A landscape with many valleys, sampled at points; each row gives a point and its height.
A ball rolls from a point to the lowest of its 5 nearest points, and stops where none of them is lower. Distance is the straight distance between rows; heights are no part of it.
q_841 h=320: [131 122  94 148 143 108 126 201 119  91 112 138 155 118 157 109  93]
q_307 h=298: [157 150 117 122 102  97 114 147 115 164 137 154 135 153 132  97 126]
q_275 h=496: [ 95 122 145 168 127 140 109 126 110 141 123 115 121 105 109 164 108]
q_708 h=456: [144 125 127  96 113 146 140  94 134 133 145 139 127 142 107 134 154]
q_423 h=609: [101 102 169  99 141 193 177  22 140 140 126  97  56 121 106 180 171]
q_189 h=485: [110 129 156 137 112 143 128 110 124 154 138 121 119 122 103 157 120]
q_7 h=406: [ 80 120 157 155 128 172 111  59 139 125 132  99 119  86 102 175 162]
q_258 h=580: [175 146 122  70 120 134 169 109 136 174 131 152 101 172 114  98 123]
q_529 h=376: [ 99 126 131 166 151 122 112 146 115 104 111 112 130  93 132 154  86]
q_545 h=393: [205 142  79  64 118 104 138 139 123 150 132 170 158 184 117  75 142]
q_647 h=631: [174 118 134  68 129 162 174 104 122 155 131 142  95 177 115 121 134]
q_54 h=494: [128 131 154  96 122 152 152  71 141 159 144 115  92 137 111 141 142]
q_889 h=646: [ 94 104 139 178 152 145 111 133 109 101 114 100 123  78 115 160 122]
q_994 h=571: [161 119 130  70 133 157 179  87 133 142 139 129  97 161 112 118 156]
q_250 h=536: [133 133 160  90 126 167 171  73 136 172 133 116  65 143 106 153 127]
q_527 h=54: [ 64 109 153 181 169 144 102 116 142  92 118  87 127  65 130 167 130]
q_524 h=528: [ 76 120 169 125 130 180 149  33 150 142 133  89  89 106  99 190 151]
q_407 h=340: [109 129 131 142 134 114  90 129 141 131 144 131 141 121 132 129 141]
q_229 h=698: [ 56 114 164 184 158 144 101  89 142 108 116  89 119  68 113 176 134]
q_865 h=333: [218 145  75  92  92  90 125 183  97 145 120 184 162 176 138  72 139]
q_23 h=295: [177 142  79 101 108  94 116 180 115 140 142 177 170 162 148  71 160]
q_610 h=380: [124 129 133 115 115 136 120  96 134 147 150 136 134 127 112 126 151]
q_905 h=637: [121  98 165 103 158 201 184  35 118 132 121  84  48 125 112 169 160]
q_12 h=615: [136 101 165  97 152 191 190  53 108 165 122 104  37 138 114 163 138]
q_274 h=439: [171 129 121  87 102 138 145 124 114 160 128 146 126 152 105 122 125]
q_944 h=681: [ 55 122 172 175 146 140  96  77 128 126 130  90 108  79 109 184 142]
q_712 h=527: [ 98  97 148 161 146 150 101  96 121 112 128 105 123  85 101 178 144]
q_101 h=286: [146 115 104 160 138 111 116 187 122  99 119 135 146 119 147 116 108]
q_567 h=385: [121 111 153 115 119 180 152  68 116 137 125 120 102 108  77 180 140]
q_631 h=312: [157 139 112 116 104 115 128 153  99 154 132 151 148 144 110 118 128]
q_598 h=431: [ 97 130 141 171 134 117 102 134 126 132 125 113 130 105 131 146 104]
q_762 h=343: [177 148 101  86  98  97 120 147 133 149 143 168 157 166 132  78 152]
q_711 h=116: [129 145  95 143 134  77 112 207 148 110 115 136 161 156 193  75  89]
q_702 h=870: [ 48 115 179 199 148 167 104  79 116 116 103  76  93  63  99 211 111]
q_28 h=490: [125 133 103 148 145  97 129 200 142  46 100 119 161 115 159 101  94]
q_260 h=265: [146 129 101 147 121 102 117 180 108 140 124 149 145 138 140 109 108]
q_602 h=472: [189 150 107  66 116 113 146 116 146 157 152 161 138 177 127  80 162]
q_201 h=608: [119 169 103 143 110  64 128 221 165  60 122 138 171 145 188  72  71]
q_333 h=118: [ 88 128 128 169 142 106 111 158 146  92 120 110 144 103 166 123  97]
q_106 h=305: [148 116 115 131 115 118 114 138 116 137 137 144 149 133 118 125 149]
q_593 h=395: [ 96 128 137 156 125 121 100 133 123 137 131 113 133 103 124 139 121]
q_303 h=247: [144 136 105 137 122  85 102 189 116 137 131 153 154 146 170  91 105]
q_164 h=310: [115 121 118 154 147 117  94 146 127 109 136 129 148 124 145 115 143]
q_672 h=280: [140 117 103 145 123 117 114 165 110 131 126 152 154 127 134 117 133]
q_758 h=373: [163 150 114  83  98 111 135 132 132 170 145 157 135 160 124  92 127]
q_428 h=96: [102 108 155 142 121 173 123  79 121 116 126 109 119  86  83 183 150]
q_161 h=426: [172 150 125  89  99 116 143 122 131 174 141 147 132 161 120 101 118]
q_615 h=575: [147 122 145  74 140 170 175  69 135 148 143 124  82 165 129 117 157]
q_330 h=64: [ 82 122 138 172 158 114 129 153 132  75  97 104 143  73 134 160  91]
q_522 h=289: [171 131  63 124 124  74 106 206 120 107 135 168 167 167 183  69 133]
q_912 h=371: [ 95 143 139 157 148  89 115 167 169  58 109  98 161 108 178 117 101]
q_617 h=270: [151 145  92 122 119  89 102 177 131 150 151 154 165 161 168  81 145]
q_980 h=843: [122 160 119 145 108  78 136 229 146  40  98 135 167 131 152  87  65]

For each start below, name the point where the ball stops.
q_106 => q_711
q_275 => q_527
q_912 => q_527
q_647 => q_711
q_28 => q_527
q_762 => q_711
q_865 => q_711
q_905 => q_428
